Points, in no order, along strands that fork, close into loops and pass close to each other.
Two points are linked if the straight distance between their rows is under 65.6. Some points are linked to none.
q319: [ -5   0  -8   8  17   2   4  -9  17  31   4 -22   9 -23  10  22 -11 -15
  -9   2  15  -9]
q190: [ 10 -19  -1 -18   5   1 -14   5  -2  -1   7  -2  -8   5 -10  53 -31   6
 -17   9 -12 -11]
q419: [ 11  14 -25  -2  13 -15 -22  25  -7 -24  -2   6  23  -1  12 -23 -61   3
  -8   3  -5 -28]
q294: [ 23  12  13  16  -8 -14  -1   9 -20 -20 -15  -6 -17  -3  29 -10 -56  24
  -7  -2 -18 -17]
q951: [-38 -12  33 -15 -13  16   6 -23  21  -8 -14   6   6  19   9 -49  18 -23
  16  19  11  -3]
q24: [  5  -6 -12   0 -16  -9  -9  -3 -30   6  31  20 -13  13 -34  -5  32 -15
  19 -19  12   9]
q366: [ 27   3   4 -11 -16  -3  -9  -1  -2 -22  23  -1 -12  16  13  16 -45  -6
   3  15   6 -13]
q379: [  7  -7 -11 -21 -15 -19 -25   2  -1 -19 -14   4  -6  12  12 -24 -39  13
 -21  24  25  -5]
q899: [  3 -12  15  -3  31   7  23  17  14  60 -17 -21 -10   5 -16  34  22  23
  -1  -6 -15  21]
q737: [ 25 -18 -28 -15 -15   2  16 -20 -28 -11  28  -3 -15   2 -38  -4  32 -32
   3 -10  15  -1]
q894: [ -3  -2 -12 -16  70 -14 -12  17   1  22  -4  -1  34  -3  27  -4 -21  17
 -33  15   8 -20]
q416: [ -9  19 -14  18  36   5  -1   7  11  22  25  -6  23 -24  18  14  -7  -6
   6 -10  -2 -18]
q557: [ -2  10 -24  10   2  -5 -49  20 -30 -18   4  18 -11 -13  -9   2  -3  10
   9 -18 -40 -12]
q909: [  8   8   1   1   8  -5 -31  11  -8 -23  -1  10  -5   4  29   2  -6  34
 -15   7  -9  18]
q563: [  7  11  23  16  16  -9   3 -21  36  12 -12 -30 -12  -2  10  25  12  17
   9  -3  18   9]
q856: [ -9  -4   9 -10 -13  -7 -32   0   4  -5   8   4 -19  25  -8 -15  -5  -4
   8   9  31  13]
q784: [ 29  16   3  10 -12  -3  10  21   9   5 -21 -15  -8  -7   9  41 -21  14
  -5 -13 -35  16]
q211: [-36  -7   8  -5 -37   2  12 -33   9  -6 -24  -4  -9  -2 -16 -11  25 -22
  -5  21  11   1]
q915: [-19 -15 -13 -19 -41  13  -7   7  13   0   4 -10   5   4  -1 -43  -1 -32
   2  31  28   6]
q653: [-24  12  32   9  13  -5 -20  -5  25 -20 -37  13  -8   9  22  -8  24  12
   3  17 -13  20]
q753: [ 10 -11 -15  21   2  -8 -14 -13  15  -4  -8   8  -2  -8   2   1  -4  37
  -1 -35   4   9]
q585: [  7   8 -17  -9  36 -11 -13  16   3   0  -8  -3  31  -1  32  15 -32  17
 -37  13  -7 -17]
q744: [-22  -4  33   2  12  11  33 -34   4  13 -16 -24 -32  -2 -28   3  33  -9
   9  20   9  -4]
q65: [ 26   2 -16  13 -39  11  34  -8 -16 -27 -13   6 -11 -10 -15  -1  30   8
  12 -27 -23  18]
q651: [ 11  -8 -20  18 -25 -14   6 -17   6  -9  -8   8   4 -12 -15  -4   8  12
   8 -40  10  11]
q586: [ 10  -6   6 -15 -33   2  17  -2  15 -22  18   0  16  19   3 -40   0 -20
  35  -3  21   5]
q145: [  5  17  -5   3  27 -27 -20   6   3   6  -5  -4  -5  -3  -5  18 -26  11
  12   9  -4   3]
q353: [-50  -5  18  -1  28   5  -9   4  -8  10   5  19  14 -10 -13 -39  -4  -3
   9  35   9  -5]
q870: [ 17   5 -10   2  -2 -12 -24  29 -36 -18 -11  19   1  -3  -9   3 -32  31
   3 -23 -47  -9]
q850: [ -9   8  15   8 -10  -7 -35   9  11 -33 -28   7 -18  12  23  -1  12  32
  -1  16 -24  26]
q189: [ 28 -10 -38  -3  15   0  28 -34 -18 -14  15  -9  -4 -19 -36  11  21 -24
 -14  -9  12  -1]
q489: [  0  11 -13   7 -41  -4  14  -4  -3 -19   4  -7   5 -16   9 -21 -14 -32
   2   4   5  -5]
q723: [  7  27 -10  33  14  -9   9  13  -1  -5 -10 -12   8 -27   4   6  -4   5
  18 -27 -25   8]
q596: [  9   6  -5   8 -16  -3  21  17  13   9 -20 -10  15   2  24  45 -22  11
 -26 -18 -25  -1]
q720: [-10 -15  18 -25  44   4   6 -10   7  38   6 -17  -1   9  -3   2 -13  23
 -13  27  18 -12]
q806: [ 18  -9 -14  -3 -30  -4 -14   4 -19 -10  15  -2 -11   7 -10  15 -45  -4
  -7 -15   4 -24]
q917: [  1   9 -18  13  20 -14 -21  12  14  -7  18  10  26 -11   9 -46 -25  -6
  31 -12  24  -9]
q165: [ 25   9 -15 -10 -49  13 -15  27 -42  -2  23   2  -2  19 -18 -24  -7 -33
   0 -27  29  -6]
q902: [ 11   2   8   9 -11   3  35 -15  29 -19   5   3  18  -5  30   0  18   1
  11 -21   6   1]
q607: [-37  -5  15   2 -36   7  -6 -21  22 -11 -21   5  -6   6  12 -32  23 -20
  -1  15  17  -5]
q47: [ 13   3 -31  11 -19   6   5  -7 -19 -10  27   1  -6 -19 -16  13   2 -14
   4 -22 -14 -18]
q843: [-12  10  -2   1 -17 -12 -53  10 -21   1   8  19 -25  24  -6 -18   3  -5
  -5   4  22  19]
q939: [-39 -13  34 -10  38   8  15  -4   3  35 -16   6   3   1   2 -17  -9  24
  -9  13  12  -3]
q167: [-16 -27  -3  -3  21   5 -17  -3  -8  28   4  12  -3 -18 -37  30   7  19
   4  -5 -21   4]
q713: [-28   1  18   9  49  -2  -3   6   2  40 -19  -2   8  -9   0  -2  -1  27
   0  10  -9   3]
q269: [ 19  -9  22  -4  20   8  28  -3  15  26  -5 -22 -21   5 -25  42  31  11
   4  11 -13  17]
q323: [ 15  21  21  17 -14   5  14  14 -14 -17 -15  -5 -11  -6  26  17 -32  11
   3  -5 -35 -10]
q775: [-22 -15  12  -2  20   9  -3   2  -7  21  10  24   9 -16  -6  22  24  18
 -11   5 -30   3]
q679: [ -7  -4   2   1 -23  16   9 -27 -18 -12  24   8 -20   3  -1 -21  54 -24
   5   6  25   9]
q71: [-29  -3   8  -6  30  -2 -21  22   0  -5  13  22  17  -3  11 -35 -18   4
  -7  28  11  -4]
q559: [  5  15   3   7 -47  -9 -39  27 -33  -7 -10   1 -26  24  -9  -8  -3 -17
  -5  -5  29   9]
q395: [-17  -5  23 -26  28  -9 -14  -8  -1  -5 -17  -3 -12  24  15 -15  -6  20
 -18  54  21  -5]
q952: [-20  -8  19   6  14  25  18 -12  -7  16  16   7  -3 -18   1  23  35   2
 -11  14 -16   7]
q687: [ -8  10  17  14  11  -7  14 -10  32   5   2  -4   4  -5  25  -7   6  12
  15  -2  16   4]
q191: [  0  11  12   4  -8 -18 -19  -5  -1 -13  10   0 -34  13 -16  12  15   1
  20   6   8  20]
q851: [-16  14  -2   3  -5  15   4   5  13  -6  14   3  10 -15  40  23 -19  -9
 -23  14 -17  -4]
q53: [-31  -5  41  -3  19  21  40  -2  31  20 -20  -4  27   8  12 -17  22  -7
   8  -3   7 -13]
q492: [ 19  -3  -6   3 -55   2 -23  21 -42  -2   5   9 -25  16 -29  -7  -4  -9
  -8 -37  18  -4]
q237: [  3 -20  -8 -13   2  -6 -25  -9 -15   5  18  16 -22   6 -33  32  -5   4
   2   3  -7   0]
q266: [ 23  -2   6   3   8  -8  22  -7   3  -6  13 -19 -17 -14 -27  39  23  -9
  14  -3 -15  17]
q3: [ -5  -2 -12 -20  13  -2 -29  32  -5 -16  17  26  22  14  17 -46 -18  -2
   8  26  15   3]
q623: [-13 -14   1 -14  40  10  -5  -7  16  53   9 -10  11  -6   4  10 -24   6
 -13  10  23 -20]
q948: [ 10  19 -12  17   1  -2  19   5   1  -8  27  -6  16 -21  14   8  -9 -13
  12 -14 -11 -18]
q911: [ 13  -9 -19   0 -29   0 -37  12 -35  -5   2  12 -25  12 -21  -3 -28   1
 -10 -29  -1 -13]
q555: [-15  -1 -16  -7 -29  17  11   0   3  -7  17  -6  17  -6   2 -48  19 -46
  13  24  32  -1]
q714: [-11  -7  19  17   6  -4  11 -28  18  10 -19 -27 -30 -10 -19  12  21   6
   3  14  10   7]
q308: [-41 -13   5   4   2   0   6  -1  11   7  -9  27  15  -8  -8 -26  10  -5
   3  10  11   6]
q556: [ -6  14  10   4  54 -17 -11   1  -2  30  -4  -7  10  -4 -16   7  -5  14
  16   1 -14   7]
q709: [-11  -5   5 -40  -7   1 -25  16  10 -23  -2   6  11  31  16 -52 -16 -11
   8  44  15   7]
q975: [  1  -5  -9 -14 -16  17  37 -29  -4 -12  18  -4  -2  -5  -5 -31  35 -43
  -6  31  22   2]
q693: [  0   9 -18   4  18 -11 -60  11 -31 -21  13  22 -12  -6   5   3  -2  26
 -10   0 -24   3]
q208: [ 11  -7 -23  20  12  -7 -34   0  10   3  -1   0   6 -27 -10   4  -5  30
   7 -37 -20   8]
q549: [  9  -8  12 -18  -3  -1  -5  -5  15  -6   8  -9 -13  14   0  31 -29  -3
 -14  30   6   1]
q304: [ 12  -6   9   7 -36  -7  13 -11  19 -27 -25 -15 -17  19   7  26  -8   3
   0 -11 -11   4]
q55: [ -3   4  17  -1  22  -9  15   8  31  47 -47 -18   0   4  -9  35   8  16
   0  -3 -10  19]
q412: [  7   6 -11  -1   6  -7  12  22   4   3 -22  -3  20   3  28  16 -41  19
 -30  -9 -18  -8]
q130: [ 28 -11 -21 -10  30   3  30 -30 -13  17  18 -13   8 -17 -32  18  22 -16
   5 -16   6  -7]
q32: [ 17   5   9   4   7  10  37   8  -2  12   3   0  19  -5  11  39  28  12
   1 -16 -31  16]
q312: [  1  -2 -10 -11 -57  15  -2  19 -20 -11  10   5   0  29 -19 -21 -22 -35
   4  -2  27  -1]
q327: [ 28  -4 -33   0 -23   3  -9  -2 -22 -14  25  -5 -21 -12 -25  22 -35 -24
  -6 -17  -6 -46]
q878: [ 28  12 -34  16 -30   5  14  -1 -48 -13  19   5 -14 -13 -12 -17   0 -15
   7 -39  -9 -18]
q635: [ 17  17 -14  -1  25 -26 -13  28 -27 -16  -4  14  18   3   0 -12 -43  18
   0 -16 -30 -14]
q705: [-40 -15  25  -5   6  15  18 -15  32   2 -33  18  29  11  11 -36  18  -6
   9   1   1  -8]
q682: [ -4 -16  10 -17 -17   6  18 -12  -2  -9  16  14   8  12   5  23   9  -1
  -3  -1 -15  13]
q337: [ 11  10 -21  -3   3   0 -21  35  -7 -24  23   2  20  -4  24 -43 -57 -12
  11  11  -4 -23]
q481: [ 24   1  -2  -4  30  -3  31 -19   4  20  26 -17   3  -5 -15  35  12  -8
  18  -4  10  -4]
q439: [-12  -1  20  12   4  12  49  -4  29  -7 -15   3  40  -3  24  -6  28 -14
   3 -16  -2  -3]
q60: [ 17   1   5  16  28   9  18  17  16  30  -1  -6  17 -19   0  22  45  15
   7 -30 -22  14]
q37: [ -3  -2   0   0  28 -12   7   8  29  34 -33 -20   8  16  25  31  -4  20
 -25   2  -5  11]
q648: [ -7  -2  17   3   7  12  39 -25   0   4 -17 -14   1 -11  -3  20  57   5
  -7  12 -23  18]
q119: [ 12 -10 -11  10 -43  -8  23 -24  -3 -26  -6  -6  -7  -1 -11  -3  24  -5
   2 -23  11   6]
q338: [-13  -4 -10 -22 -48   8 -12  12   0 -17  -6  -9   4  25  -1 -26 -24 -34
  -1  22  17   7]
q520: [-21  -2  25 -24 -10  -2 -22  -8  25 -18 -16   9   5  42  18 -49   0 -16
  16  32  18   4]
q140: [ 23  14 -10  26  27   3  -5  16  10  17   1   3  16 -29  -8  10  17  21
  14 -31 -30   3]
q665: [  4  18  19   6  -9   1  -2 -17  -2   0  28   8 -22   7   3 -12  35  -7
  20  -1  23  15]
q402: [ 20  -4  -4   5 -10  14  30 -14   4 -16 -21  -4   0 -20 -14  12  53   2
  -3  -8 -22  30]
q258: [ -5  17  -1  17   5   2 -20   1  10 -11   6  12   2  -8  31  26  -6  19
 -13   3 -12   9]
q650: [ 26  12 -22   8 -50  14  16   7 -40 -19  23   3 -16   5 -11 -34  18 -30
  -2 -33  22  -9]
q58: [-27 -12  20 -12  -9  20  31 -37   5   8 -10 -10 -10   0 -19   6  28 -23
  -8  30   6 -10]
q298: [ -1  -5  -9 -12  50  -6   1  16  14  53 -11  -5  14   8  20  16 -11  20
 -30  -6  10 -16]

How many points has the smallest loop of links through each point below? Write none if it is on no loop.
q665 => 13
q723 => 20
q211 => 12
q520 => 8
q47 => 8
q870 => none

A piece is two or more points that can be reached from each other along the links. Count, over all rows, the pieces, the separate loops (a circle has one, a figure eight two, a Y none), the forks (points with three links) and the tips (points with one).
pieces => 3
loops => 5
forks => 11
tips => 7

A fork is a point with three links, a tip a point with one. Leave the first point through the second and follow the links. Name the first fork or tip that comes.
q843; q856 => q165
q951; q607 => q705
q24; q737 => q298
q775; q167 => q806
q549; q190 => q140
q902; q687 => q951
q337; q419 => q909
q312; q338 => q492
q894; q585 => q294
q909; q693 => q337
